A landscape with many valleys, sampled at points; each row gives a point and its height.
A ball rolls from a point to whichever of its 2 nearest points has the largest drop for the distance, and stops where none of them is lower. Distance is the straight distance between rows; heights are no part of it.
k_5: [  8.7 -12.1   6.4 -19.4   3.5  -0.1  -9.9  31.5  11.2  38.2  -4.2 -22.2
   4.8   0.2  -1.1  15.9 -23.5 -39.5  27.0   7.2  -1.6  12.0  -2.1   6.7]  height 6.50
k_153: [ 19.5  20.3 -15.3 -18.4 -12.3  -6.2  -3.3  34.2 -30.4   9.9  16.8  10.4
   2.0   5.1  -3.6  -4.9  47.7  13.4  13.0  -7.0 -28.7  11.3 -53.8 -38.3]  height 1.47
k_139: [-19.6  14.5  46.5   6.9  -6.2 -46.1 -27.6  31.7 -26.8 -15.2  -0.2  14.2
  -9.0  31.4 -19.3  23.5 -36.3 -24.9 -21.8  38.2  38.3   0.7  -2.7  -0.6]  height 1.73
k_643: [-27.5  22.0  43.8  10.9 -17.3 -18.0 -25.6  43.6   6.0 -39.5 -24.1  29.1
  17.9  54.4 -24.2  32.0 -50.3 -52.3  -5.3  35.7  32.8   9.5 -19.8 -16.5]  height 1.10
k_727: [ -6.1 -29.1 -15.8  12.7  17.5  42.2  15.1 -43.7  15.4 -15.0 -22.5 -21.7
  -4.1  -8.1  19.2 -29.8  13.0  10.1 -26.2 -44.3 -14.7 -31.1  -3.7   0.2]  height 2.35
k_65: [  2.0 -19.0  17.9   7.7  12.7 -24.1 -15.5   2.5  -9.0 -18.5  12.6   2.1
 -13.6  12.5  -1.8  -2.8  -7.6 -17.7 -10.3  31.2  17.5  -2.4   7.5  18.4]  height 1.74
k_147: [-24.3  -0.8   9.2  13.5   3.4 -47.3  27.3   4.2 -38.8 -33.5 -21.7   6.8
  -7.9  -1.7   2.6 -28.9   6.2  20.3 -20.2  -5.9  -7.8 -13.0  -0.7 -30.1]  height 6.65
k_44: [  7.3  26.8  20.3  -5.8  -2.8 -19.9 -15.6  29.7  -6.5   0.3   7.3  31.4
  25.6 -23.7 -13.0  -4.4 -31.0  21.2   2.1  36.0  12.8 -15.8  39.8   1.4]  height 2.90
k_803: [  2.5 -12.0 -14.9  17.6   2.2 -16.0   7.7  14.2   5.3 -23.2 -12.8  17.9
 -14.1  53.7 -16.9  -5.4  -3.2 -67.0 -15.8 -23.4 -30.6  21.2 -11.3 -17.7]  height 7.26
k_783: [ -5.6   3.6 -17.7  -4.2   5.5  11.1  -5.7 -54.0  31.8 -23.9   7.7  13.3
  -4.3  -3.8  10.5 -11.8   9.9  38.8 -12.2  -6.8  23.5 -17.4  33.6  19.8]  height 0.96
k_898: [ -4.0   2.3   6.3  31.4  -3.6  13.6   8.6 -35.4  31.4   9.7  -2.4 -14.3
  20.9 -19.9   8.5  17.4  28.1  79.5  19.5 -22.7  29.0  -2.0  30.1  18.8]  height 4.83
k_225: [ -0.8   4.3   1.2 -20.0  -3.8 -43.4 -26.6  44.1  -1.7   7.4  -1.5  31.9
  -3.6  -5.8  -1.4  19.5 -20.9 -21.5  13.1  25.7   4.4 -13.0 -11.1   4.3]  height 1.75
k_948: [  8.0   9.9  -5.4  15.9 -16.3  34.8  18.6 -10.1  37.4  34.1 -13.1  -4.1
 -13.6 -23.8  33.4  20.3  28.8  56.7  18.0 -40.0  -8.1  -9.5   0.2  -0.8]  height 5.04
k_323: [  5.1  18.5  31.2 -29.0 -28.9 -13.4 -13.2  36.5  26.4   6.4   1.6  19.3
  39.3 -35.1  -2.5  20.0 -32.3   5.7  17.1  36.8  25.5  21.6  -0.9   7.6]  height 1.48
k_927: [ 17.1  -1.1  -1.4 -10.0 -12.6  29.4   3.7   4.4  -2.3  22.1  12.0   9.8
  31.1 -28.7   9.1  35.4   7.5   1.5  26.3  10.2 -23.3  21.5 -19.5  14.1]  height 2.14
k_306: [  5.7  -4.6  -7.5  21.2   3.5  11.6   8.2 -10.3 -11.7  -9.0  18.2  -8.4
  12.7 -29.6 -14.5 -12.3  20.1  29.8  -3.8   9.0   2.3  11.7 -10.1   7.3]  height 3.32
k_809: [  5.0 -44.1  -3.9   2.6  11.6  -4.8   6.9 -24.7 -23.6  30.4   4.2 -27.3
   0.0  19.8  11.5  -4.1   9.8  -5.3  14.4 -19.0  -0.6   0.4  -3.8   4.5]  height 6.00
k_404: [  5.0   2.7  -7.8  -8.2 -12.9  -2.4   4.8 -10.7  27.4  43.6   8.5 -24.0
 -25.6  -4.9   6.5   3.0  12.7  41.3  19.9 -24.3  26.7   8.8   8.4   4.8]  height 4.52
k_720: [ -7.8   4.5 -39.0  -1.1 -11.1 -22.6   0.5 -10.0 -17.7  -1.2   3.1   1.4
 -27.4  32.8 -26.4 -12.8  36.6 -25.9 -19.0 -30.6 -22.1  19.4 -37.6 -18.4]  height 3.07
k_304: [ -6.4  36.0  -2.8   6.2 -14.7   6.6 -15.9  45.0  -5.3  -8.5  -1.6  17.2
  -6.0  28.0 -36.0   5.0 -12.0 -43.9  -8.2  19.0   3.4  24.2 -29.4 -19.2]  height 1.57
k_341: [  9.0  13.1   1.7  -5.4  -5.7  18.9  -2.4  59.5   3.4  -2.2 -12.8   7.7
  33.8 -34.2  -1.8  13.4 -14.7 -32.0  13.7  20.8 -25.3  11.5 -43.0 -14.3]  height 3.39
k_675: [ -2.9 -16.3  16.3   4.5  34.5  11.4  18.8 -43.3  13.4 -32.7  -8.8 -44.7
  -1.9  20.1  30.9 -24.3  -3.9 -10.2 -32.2 -15.0  13.7 -13.8  29.1  -5.7]  height 3.13
k_951: [  2.3 -27.2 -15.7  15.2   7.6  25.2   5.2 -46.7  10.3 -20.3  -4.4  20.1
  18.3 -14.4  20.3  -8.3  26.2  50.6   7.1 -19.2  -8.6 -29.3   5.2  12.6]  height 0.97
k_386: [-14.2 -31.0 -41.3   3.6  20.0  -1.0 -13.7 -47.0  16.4 -10.9  -5.1  -9.4
  -7.3 -12.1  -2.4 -17.3  26.0  26.8  -9.3 -35.6  10.9 -33.8  -8.7  23.2]  height 4.08
k_71: [ -3.4 -21.4 -44.6  -2.4  -0.1 -13.4   3.6 -34.5  -3.5   2.4  -4.9   0.8
 -16.6  36.5 -12.5 -13.7  29.5 -29.5 -17.0 -54.1 -31.4   4.7 -18.8  -7.3]  height 3.43
k_593: [  9.1 -31.1   3.6  -4.1  20.4  -5.3   7.5   3.3  -0.2  31.7  -2.0 -39.4
  -1.0   1.3  11.3   8.6 -11.3 -23.5  21.1  -9.9  -3.8   1.0   9.6   7.0]  height 6.22
k_141: [  9.2  -0.2  -3.7  -0.7  -0.5  11.9  13.6  32.3  33.8 -19.7  -9.6   3.0
  20.3  14.9  -6.2   3.9 -29.2 -52.8  16.9   5.7  -8.2  28.9   4.8 -11.5]  height 2.18
k_50: [  9.1 -11.7  31.6  19.8   7.8  21.4   6.2 -35.1  25.4  -7.3   9.8 -17.1
  32.3 -32.1  14.0  18.9  23.9  54.7  17.4   8.4  16.2  13.8  38.6  31.9]  height 4.38
k_923: [ -4.2  25.0 -16.1  -0.9 -11.1   4.8   1.9  21.9 -30.4   5.0   0.6   2.9
  -2.1  23.9 -25.8  -0.6   0.2 -38.4  -9.8  -1.1 -18.0  21.9 -27.9 -24.9]  height 0.90
k_815: [ 16.7  -2.2 -16.5  -0.2  -4.9  -3.5   0.8  13.6 -28.2  26.7  19.7   0.1
   8.8  -9.7  -4.6  -0.3  36.0  27.6  26.3  -7.9 -15.7   6.9 -35.9 -12.8]  height 0.81
k_540: [ 15.5 -16.8  26.7 -17.7  -5.0  35.1  -1.8 -22.6  49.6   0.6   8.0  -8.0
  -5.4 -18.1  22.7  18.1   2.5  -7.9   8.7  13.3   0.1  26.0  25.8  39.5]  height 4.75
k_332: [  8.7  -3.7 -11.3   5.4   8.7  19.4  17.3  28.1   3.7  -9.3  -9.4   3.8
  23.7  -7.5  -0.1   6.5 -14.4 -39.8  12.1   7.1 -30.4  13.9  -9.0 -11.8]  height 2.81
k_48: [  9.7  21.9   4.6  -6.5 -25.1  10.5  22.7   5.7  16.6  42.9   0.1  -8.5
  -9.8 -17.3  27.2  23.6  11.4  47.3  18.2 -22.8   8.5  10.8   2.1 -11.6]  height 4.81
k_767: [ -3.3  -6.9   7.8   5.1  -2.6  -6.9  13.9 -54.5 -14.8  -4.6  16.3  -5.3
  21.7   1.0  13.9   4.2  11.4  53.2  -3.6  -6.0  32.5   3.4  21.6   7.2]  height 4.27
k_375: [ 18.2   6.5  42.1 -22.9 -29.2   5.6 -25.1  22.8   3.5   9.9   9.0  37.9
  33.0 -36.3   3.7  11.2 -20.9  10.3  -1.1  46.3   9.1   6.7  -1.3  24.1]  height 2.20
k_614: [-21.6  29.9  29.4   8.9  -3.8  -5.0  -6.4  32.8   9.8 -50.8 -12.9   7.2
  13.6  35.0 -17.5  19.0 -52.0 -50.2 -10.3  35.1  23.7  12.5  11.4 -12.3]  height 0.18
k_933: [ -3.2  21.2  20.0 -18.5  -2.6   5.5  -0.1  -5.2  -2.9  29.6   7.1 -24.0
  -9.2 -41.8   6.4  20.7 -20.1  17.7 -15.5  16.7  14.3   2.4  23.4  18.7]  height 0.12
k_787: [ 20.3  -6.0 -18.7  -2.4   1.5   8.9 -13.7  19.1   5.2  16.7   9.1  14.7
 -24.1 -30.8   7.8  -8.3  17.9  15.3  17.5  -7.6 -37.8 -35.7 -26.3   7.6]  height 6.04
k_291: [ -0.2 -25.0 -12.8  19.3   8.4 -24.1   3.0   8.6   3.1 -29.4 -11.1  26.9
 -24.6   5.0   5.6 -40.3  16.7   9.8   0.9  -9.3  -7.6 -26.3 -10.7 -12.3]  height 2.13
k_284: [-20.1   9.5  13.8  23.5  38.4 -15.2  -3.1  17.0 -15.4 -34.5 -16.7 -15.9
  -8.6  35.5 -15.8   1.9 -26.7 -44.6 -14.2  18.9   4.1 -13.1  24.0 -12.2]  height 7.73
k_646: [  5.3 -12.2  13.9  21.3   7.8   9.0   6.3 -38.8   1.2 -15.4  18.1 -17.4
  24.3 -26.7  -2.3  -7.1  16.9  49.7  -7.1   8.6  26.5   8.3  20.4  22.2]  height 3.87
k_954: [ -6.9 -29.6 -53.0   5.2  11.6   2.9  -1.2 -41.6   8.4  -0.2  -6.2  -9.2
  -6.5   8.2  -8.4 -15.3  35.5   1.1  -7.7 -56.3 -18.4 -17.1 -24.0   5.3]  height 3.75
k_710: [-11.8  -3.8  10.2  -2.7   5.5 -42.1 -21.7  21.8 -17.8  -5.0  -2.3  11.7
 -17.2  21.1  -8.3  16.2 -19.3 -36.6  -5.5  25.3  12.9  -2.2  -4.6   6.3]  height 0.85
k_820: [  5.5  -4.9 -11.9   2.2   2.5   0.6  -3.0 -28.7  10.1 -22.2   9.2  32.1
   2.2 -17.2  15.5  -6.0   9.1  32.9  -4.3   6.1  -0.6 -18.0  19.1  15.0]  height 0.14
k_236: [ -0.9 -39.6 -19.2   9.6  21.1  15.0  -7.4 -25.3 -23.4  -1.2 -10.2   3.8
  -2.2  18.6   6.1 -26.4  11.8 -10.8   6.4 -21.4 -35.4 -42.9  -2.8   2.8]  height 5.63
k_842: [ 12.7 -12.1  17.0 -27.1  -8.1   9.9  -4.6 -16.0  33.8  -4.8  12.1   0.1
  10.8  10.8  13.1  24.8 -16.7 -34.4  12.9  20.5  16.0  32.7  19.8  28.8]  height 4.22
k_775: [-15.5  -1.0 -20.0   6.4  -8.3   5.6  28.6 -52.1  -7.3   8.2  -1.4 -13.9
  12.2   8.9  13.0  12.5  19.7  42.0   4.8 -38.2  16.6   4.8   7.8  -7.6]  height 4.57
k_723: [-21.8   8.7 -10.1   2.8   1.9 -57.5  19.0  12.9 -43.1 -11.7 -15.8  16.5
  -0.8 -12.8  -7.0 -22.2  24.0  38.5  -2.0 -13.8 -20.1 -18.2  -9.7 -33.0]  height 6.53
k_778: [-20.6  14.8  60.5  15.8  -8.0 -38.8 -44.8  47.3   0.4 -26.1  -8.6  24.2
   6.1  35.3 -29.0  37.4 -43.0 -34.1 -16.8  47.5  47.9   1.4 -15.4   3.6]  height 1.87
k_959: [ -5.0  13.2  21.5 -18.4 -14.2 -28.5 -28.3  51.1  26.4  -5.5 -13.3  19.3
  20.2 -18.5  -5.9  23.1 -42.7 -26.5   7.4  40.5  22.9   2.6 -13.7   4.1]  height 2.33
k_123: [ 10.9 -27.5  41.7   8.8  24.5  -1.5  -0.2 -33.5  -1.4 -17.2   5.7 -20.2
  10.9  -0.4  31.8 -34.0   4.5  41.8 -14.5   8.4  28.8 -27.4  31.9   7.8]  height 2.92
k_776: [ 13.6  11.2 -21.3   1.2  -5.2  16.6  10.6  17.0  24.1   7.1  14.6 -15.1
   9.8  -3.4 -25.6   2.1   7.1 -11.8  24.6  -2.3  -1.2  39.2  -7.7  -3.0]  height 3.20
k_84: [ -0.6   3.5 -14.1  -5.3  -5.3 -35.4  -2.4  11.9 -29.3   6.3  -5.2  34.9
 -11.2 -12.9   4.3 -32.1  32.6  51.2   5.6 -22.3 -28.9 -40.0 -18.2 -24.7]  height 6.40
k_578: [ 14.6   3.2  23.8 -18.7 -13.8  20.2  -2.0   1.0   2.0  -1.3   4.8  39.1
  20.0 -31.6  30.9  16.5 -19.1  14.9   0.9  27.6 -11.6  -9.4  16.0  17.7]  height 2.79
k_190: [ -9.1  -9.1  10.0  33.1  10.8 -18.5  -0.7  36.3 -11.0 -19.1 -27.5  11.6
 -27.9  63.5 -28.9   1.8  -6.5 -69.0 -18.6 -16.1 -24.4   8.8 -16.2 -23.3]  height 7.40
k_265: [ 17.2 -31.7  22.8  -6.3   9.2  38.3 -10.1 -36.5  37.7   1.8   7.1 -12.0
 -14.6  -2.6  26.7 -13.0   8.9   4.6   3.2   4.1   3.9  -4.0  27.2  35.7]  height 5.15
k_786: [  0.6   8.0   7.6  -9.9  22.9  28.4 -13.2  16.7   9.6   9.8 -13.7  -8.1
  -3.5 -10.6   3.6  -5.5 -28.6 -23.4  12.7  21.8 -13.9 -22.7  36.0  12.5]  height 7.06
k_296: [ -1.0  28.1  20.6   6.8 -24.3 -30.2   3.0  27.1   3.2 -11.3  23.0  -1.1
 -20.8 -13.6 -23.7 -17.3 -17.3  22.4 -24.7  19.9  37.1  14.2   6.7  -5.0]  height 2.58
k_168: [-18.3  17.5 -23.4   3.3  11.5 -13.6   6.0 -13.0 -18.6  -9.8  -1.1   7.1
   5.6  11.7 -12.1 -14.3  -4.9  21.8   9.6  -0.9   7.7 -16.3  26.7 -14.9]  height 2.15
k_499: [-15.0  -8.7  -5.3 -21.6  -9.5 -30.3  27.6 -15.5 -27.4  -3.5 -13.1  11.0
 -18.1  14.1  28.6   7.0   3.3 -17.1 -13.4 -17.5 -19.1   4.8  -8.8 -16.4]  height 3.85
k_564: [  9.3  -7.6  19.8 -13.9  11.7  20.0 -16.6  34.5  26.6  19.1 -11.3 -14.1
   0.1   2.8  -6.0  -6.3 -28.5 -36.2  29.1  22.9  -1.3   3.1  22.6  11.9]  height 6.79
k_971: [ -3.4  25.0 -30.2  -5.2  -9.8 -35.5  -7.5  18.4 -15.1  -3.1  16.0   4.0
 -27.4   3.0 -27.6   0.7  29.9  -5.3  -9.3  -3.0  -1.4  17.8 -39.8 -17.2]  height 2.55
k_969: [ 17.4 -14.8 -12.1  -5.9   2.7  15.5 -11.0   0.1  25.7   9.5   8.7   8.7
 -18.5 -28.9  10.7   4.4   8.1   0.7  15.1   2.3 -20.5 -10.4  -3.4  25.8]  height 5.78
k_2: [ -9.4   2.7   5.4  -4.2  -6.5 -22.0   8.5  -4.0 -27.3  30.4   7.7 -31.5
 -23.5  -2.1  -6.5 -17.5  -1.5  29.5 -12.3  -9.8  27.3  -1.0  -0.3  -8.1]  height 1.49
k_300: [ 15.0 -29.9   4.8  -8.6  -1.8  12.3 -15.0 -14.9  19.1   6.2  11.8   7.0
 -35.2   3.4  19.2 -14.6   4.7 -12.3  -4.9   8.4  -2.2 -11.2   0.0  28.9]  height 5.48
k_458: [ -4.9   4.4  -4.3  -4.3  34.7  23.2  12.4  -5.7  14.6   2.4 -19.1 -25.9
  11.9  -5.1  13.2   7.1 -22.9 -13.1  17.0  -2.7 -15.2 -19.0  50.2  -1.0]  height 7.27
k_214: [ -6.9   8.4  26.5   0.4  29.5   5.9   5.7 -35.9  -9.3 -30.2  -0.6 -40.8
 -11.8  34.6  19.6  -9.7 -15.8 -37.0 -42.2   6.8  14.7  -6.0  30.9  -2.5]  height 3.55
k_127: [-21.8 -24.7   2.5  15.1  18.0 -21.9  26.1 -14.9 -37.2 -30.5 -25.7 -10.2
  -1.8  16.6   9.0 -34.3  10.7  -0.2 -15.1 -14.3 -14.4 -16.7   0.7 -26.6]  height 6.78
k_922: [  8.0   6.9 -18.6  10.3  -6.9  43.5  13.5 -19.5  25.8   2.4   9.3 -15.6
   2.9   2.0 -18.4 -11.8  13.4   0.1   6.2 -11.8  -0.1  32.4   8.3   5.7]  height 2.50
k_289: [ 11.0  -1.6  -7.4   2.3  -5.1 -17.4 -14.3   9.9 -18.2  -1.7   9.1  44.3
 -12.6 -27.4   3.7 -22.1  16.1  36.2  -4.9   1.6 -24.7 -40.3 -15.4   1.4]  height 6.26
k_122: [-12.7  32.6   0.5 -32.0 -20.7 -12.9 -21.4  36.1 -34.0  26.1  -6.5   5.8
  -1.3  -3.2 -10.6  30.4 -13.7 -39.1 -16.6  17.3  -6.4  10.5 -48.2 -13.9]  height 2.16
k_591: [-16.5   8.7  18.5 -15.2  -5.8 -13.2 -18.7  49.7 -27.5  20.7 -26.3  -1.6
   4.0   5.1  -3.2  26.7 -33.3 -62.3 -10.4  17.3 -10.4   0.7 -40.9 -15.0]  height 2.59
k_156: [ -1.3 -17.6 -24.5  11.8  17.8  19.5 -14.3 -11.0  -2.5  -4.4 -10.9  10.4
 -19.7  35.3  -9.9 -33.8   4.1 -29.5  -2.6 -15.3 -27.5 -30.8   4.2  -0.5]  height 5.45
k_66: [ -5.0  25.6   9.5 -33.9 -11.6   5.2 -12.2  11.6   4.9  26.0   1.6  -5.1
   1.7 -44.7   5.5  37.7 -28.2  -7.5  -9.0  25.5   3.9   7.0   2.6  20.4]  height 0.98
k_974: [ -3.0 -21.4 -17.9  10.5  22.6  21.3 -19.3 -34.8  11.0   8.8   6.7 -28.8
  -6.1 -23.4 -16.2 -14.6  20.9  24.2  -0.7  -6.7   3.1 -24.0   6.8  33.7]  height 4.46
k_874: [ -0.2 -22.0 -23.1  13.6   2.5  10.0  16.1 -15.8   6.8 -16.1 -10.1  18.8
  -2.3   1.2  12.9 -36.5  25.1  37.1  10.3 -30.1 -12.3 -22.8 -13.3 -13.3]  height 1.58
k_565: [ 21.4  -1.7 -11.2 -18.0 -16.5  31.8  -1.6   9.8  -7.2  31.1  10.5   8.1
  27.2   6.0  -0.1  24.9   3.6 -35.5  19.0  -5.4 -31.8  27.7 -30.8  -1.3]  height 2.77
k_853: [ -8.1  26.4  -3.4 -28.2 -10.4  -0.4  -6.3  18.4 -22.4  26.4  -1.2  -1.5
  -5.2 -30.3   2.6  31.8 -16.2 -24.1 -19.3  14.0 -12.7   4.8 -26.1   0.0]  height 1.67
k_286: [ -9.0  20.8 -26.3   1.3  -1.6   3.0  11.4   6.6 -29.8   8.5  -0.3  -0.9
  -1.2  16.2 -17.7 -18.7   8.8   5.8   9.3 -10.4 -10.7   3.1  -4.7 -29.8]  height 1.59
k_988: [  1.2 -32.5  -4.3  16.5  34.7  53.3 -17.9 -40.8   8.6   1.8  -2.5 -42.2
  10.0  -3.5 -11.7 -31.0  16.1   4.7  -2.4 -11.4  -8.0 -25.9  15.7  30.9]  height 4.84
k_604: [ -6.3  44.2  13.6   1.9 -23.6 -16.8 -15.0  59.0  -8.4  -9.9   3.3  18.0
  -5.9   4.5 -33.1   0.0 -15.9 -10.4 -10.9  27.8  19.5  17.1 -27.8 -21.2]  height 2.17
k_345: [ -2.4   7.0  19.1  -1.1  -0.2 -10.6  -3.7  -6.9 -24.7  27.6  11.1 -19.6
 -11.9 -31.9   0.6  -9.4  -7.3  37.0 -24.4  10.7  18.0 -13.2  17.5   9.6]  height 0.91
k_995: [  4.4  -7.7  17.4 -17.4  -7.7 -11.0  11.8 -18.3 -14.2 -21.6   4.6  38.6
  15.1  -8.4  41.2  21.5 -14.3   3.9 -10.3  19.2  -2.6  -1.6  10.9   4.5]  height 3.27
k_501: [ 13.6 -11.9   0.2  -4.5   0.2  35.1   8.1 -10.1  16.4  36.7  -0.4 -12.5
  21.4 -17.7  17.4  46.9   4.5  -4.6  32.5 -10.4 -23.4  13.5   7.6  22.7]  height 2.76
k_684: [ 11.6  44.0 -32.7 -17.2  -9.3  -6.9 -11.2  35.5 -13.9   0.3  18.3   5.8
  -4.0  -7.5 -23.0  10.5  36.8  -4.0  -3.9  -0.4 -21.3  17.6 -49.8 -31.7]  height 2.02
k_784: [ -8.2   9.6   5.7   5.7 -12.7 -35.7   7.5  20.6 -13.8   2.4  10.4 -15.6
 -32.9  10.0 -16.8 -24.4  -4.3   9.8 -11.4  -0.8  27.0   8.4 -10.5 -17.4]  height 2.01
k_418: [  3.3 -29.7 -15.2  -0.9   8.2  29.5  -0.3 -41.9 -20.5  33.8   0.2 -13.2
   2.7  13.9  13.1  -1.1  11.9   3.8  10.9 -30.0 -21.7 -21.7   1.9  11.5]  height 5.82
k_357: [ -8.4 -30.0 -22.6  15.0   6.6  26.1  28.9 -33.5  15.5 -12.2 -28.6  -1.1
   9.5  10.2  22.6 -28.7  20.9  27.7   3.9 -56.5  -9.0 -20.1  -2.6 -19.1]  height 1.97
k_701: [  4.7  27.0  -9.2  -8.8 -10.2   8.5  -0.6  21.6  28.8   5.1  14.5  -9.8
   5.6 -32.4 -22.0  13.5   0.3   4.0  15.2  17.3   8.7  32.1   2.3   9.4]  height 3.80
k_981: [  5.2  40.5   8.6  -9.3 -28.2  -9.9   7.6  11.9 -10.6   9.9  20.6  13.6
  20.6 -23.6 -14.3   6.0 -11.0  41.6   2.4  17.1  21.6  20.4  11.2  -7.2]  height 3.09
k_589: [  9.1  40.0  -9.0  -7.4 -17.9   2.1   4.0  20.5   0.9  13.2  23.0  -2.1
  10.6 -40.1 -17.5  14.4  13.0  31.4   2.6  11.6   5.9  25.7 -15.1  -5.6]  height 3.49
k_705: [ -1.6  -1.8   1.6  38.2 -10.1  27.5  10.7 -27.2  48.0  23.0 -23.6 -15.1
   5.6 -12.3  27.6  22.1  32.5  71.0  26.2 -43.2  16.0 -12.8  17.8  13.0]  height 5.08
k_779: [ 15.3  -5.4 -12.1  15.4  -4.7  23.7 -18.3   6.3 -18.7   3.7  23.9   8.7
  -4.8   4.8 -27.6 -12.9  23.2 -20.2  -4.4  16.6 -12.4  16.0 -34.8  10.6]  height 3.26
k_326: [  5.1 -13.3  15.1 -20.3  -6.5 -12.2   8.5 -17.6   7.8 -27.2  11.8  15.1
  16.1  17.4  24.5  27.1 -20.1 -30.0   2.9  21.1  14.1  24.2   9.8  11.0]  height 3.77
k_218: [-12.8  22.3   7.9   0.1   9.3 -22.0   2.5  11.8 -28.9 -16.1  -3.5  10.1
  10.0   0.7  -5.2  -2.4 -26.0   7.4  -5.7  22.7   7.3 -15.6  30.9 -14.2]  height 2.65
k_603: [ -3.8  12.6 -17.1   0.0  -6.8  38.6   1.0 -42.0  36.8  -4.7   8.8  -7.9
  -6.8 -12.2  -9.8 -10.4  15.9  32.7  -2.6  -8.5  18.0   8.9  26.8  20.3]  height 1.72
k_914: [-23.4   2.1  13.1  28.3  15.3 -25.4   5.9  27.3 -24.7 -32.3 -21.5   5.3
 -23.8  34.5 -15.7  -7.8 -12.4 -36.9 -17.3   6.8  -5.5  -6.2  -2.7 -22.5]  height 7.57
k_777: [ 24.2  -0.9  -1.4   6.8 -12.4   8.0   6.0   8.8  -8.5  26.9  17.8   9.6
  19.1 -35.0  14.0  22.6  33.4  44.4  29.8  -5.9 -15.3   6.3 -27.4   3.2]  height 1.44
k_364: [  2.0   1.7  -8.6  -7.6  -4.7   4.3  22.4 -19.7  35.1  32.4  -1.7 -35.3
 -12.6  14.0  12.1  17.0  -4.7  13.5  24.3 -34.0  18.6  14.8  26.6  -0.3]  height 4.17
k_294: [  4.6 -29.2  27.6   7.1  14.7 -17.8  -3.2 -25.9  -8.4 -20.9  11.3  -9.9
  -9.7  17.0  22.2 -22.7  -0.2   7.1 -18.0  16.6  26.8  -8.7  15.3   9.4]  height 2.42
k_515: [-19.3 -24.6  -2.6  14.6  17.1 -23.6  11.0 -23.4 -28.6 -32.5 -16.9   0.7
  -8.9  58.4  -3.3 -27.1   6.8 -30.3 -13.8 -16.2  -6.8  -7.9   8.2 -19.6]  height 6.92
k_509: [  5.3  -1.5  -2.5  25.1  -4.2   1.4   1.7  14.9 -23.9  -7.5  18.9  -9.6
  -1.8  -3.2 -28.5 -19.3  14.8  -1.0  -9.3  17.1   5.8  25.7 -30.7  -4.0]  height 2.75
k_492: [  6.6   5.6 -29.6 -18.0 -10.5   1.4  21.3 -12.7  20.8  30.7   0.2 -11.4
 -11.4  16.5  10.6  19.6  -0.1  -8.9  17.6 -37.6  -4.8  17.1   6.6 -10.9]  height 3.82
k_151: [ -5.1  -9.0  11.4 -29.2 -19.8 -28.9  11.9 -10.4 -36.0   1.5  -2.3  34.3
  -2.5   5.7  35.7  18.3  -7.1  -7.1  -8.4   6.4 -11.5  -0.4 -10.0  -7.0]  height 3.61
k_957: [-10.9  22.4   3.8   9.2  -0.3  -3.9   9.1  26.4  23.4 -43.1  -2.5  -0.8
   2.2  34.7 -19.2  -2.2 -36.2 -41.5   3.8  19.4  15.9  20.3  20.5 -13.4]  height 1.16
k_785: [ -5.0  46.2  13.2  -7.1 -23.2 -14.7   1.1  38.0 -14.8   6.9  12.6   0.2
   5.4 -10.2 -26.0  -6.4 -27.2  15.3  -5.3  22.7  24.7  13.8   2.9 -18.8]  height 2.67
k_198: [  8.2  11.2   6.1 -16.2  -3.5 -43.2 -20.2  33.7   7.8   1.6   4.4  42.2
   7.4 -23.4   1.1   8.8 -22.7  10.8   8.0  26.2   7.5 -19.7  17.9   7.7]  height 2.37
k_628: [  2.7 -16.5  -6.8  14.5  14.5   2.7  16.1 -11.5  -5.0 -24.6  -9.2  -4.1
   2.1  45.9  -3.0 -11.7 -11.9 -53.4 -17.2 -13.5 -16.7  11.7  12.2 -13.8]  height 7.09
k_116: [ -1.5 -18.4 -19.6  15.2  23.1  47.9 -21.7 -30.7  15.2  -5.4  -6.8 -18.6
 -15.1  18.0 -17.7 -46.4   9.0 -11.6 -15.4 -14.3  -6.1 -28.6  13.7  17.6]  height 5.16
k_384: [ -7.5 -16.3   2.1   1.6  21.6  24.0  13.9 -46.0  11.0 -11.1 -11.2 -23.7
  -8.0  -5.6  28.6 -16.0   2.7  17.0 -25.0 -20.9   6.7 -24.6  17.7   5.0]  height 2.72
k_713: [ 17.4  -5.6 -21.2  -6.9   1.9  21.1  12.2   2.7  28.6  43.0  -0.3 -30.6
  -4.1 -13.7   3.0  28.3   7.0 -16.7  18.9 -33.0 -26.2  19.2  -3.7   6.8]  height 3.34

Where does a ball stop that starts at each point below?
k_458 | k_815
k_116 | k_815
k_190 | k_323
k_589 | k_933
k_701 | k_820
k_786 | k_815
k_289 | k_323
k_948 | k_927
k_842 | k_323
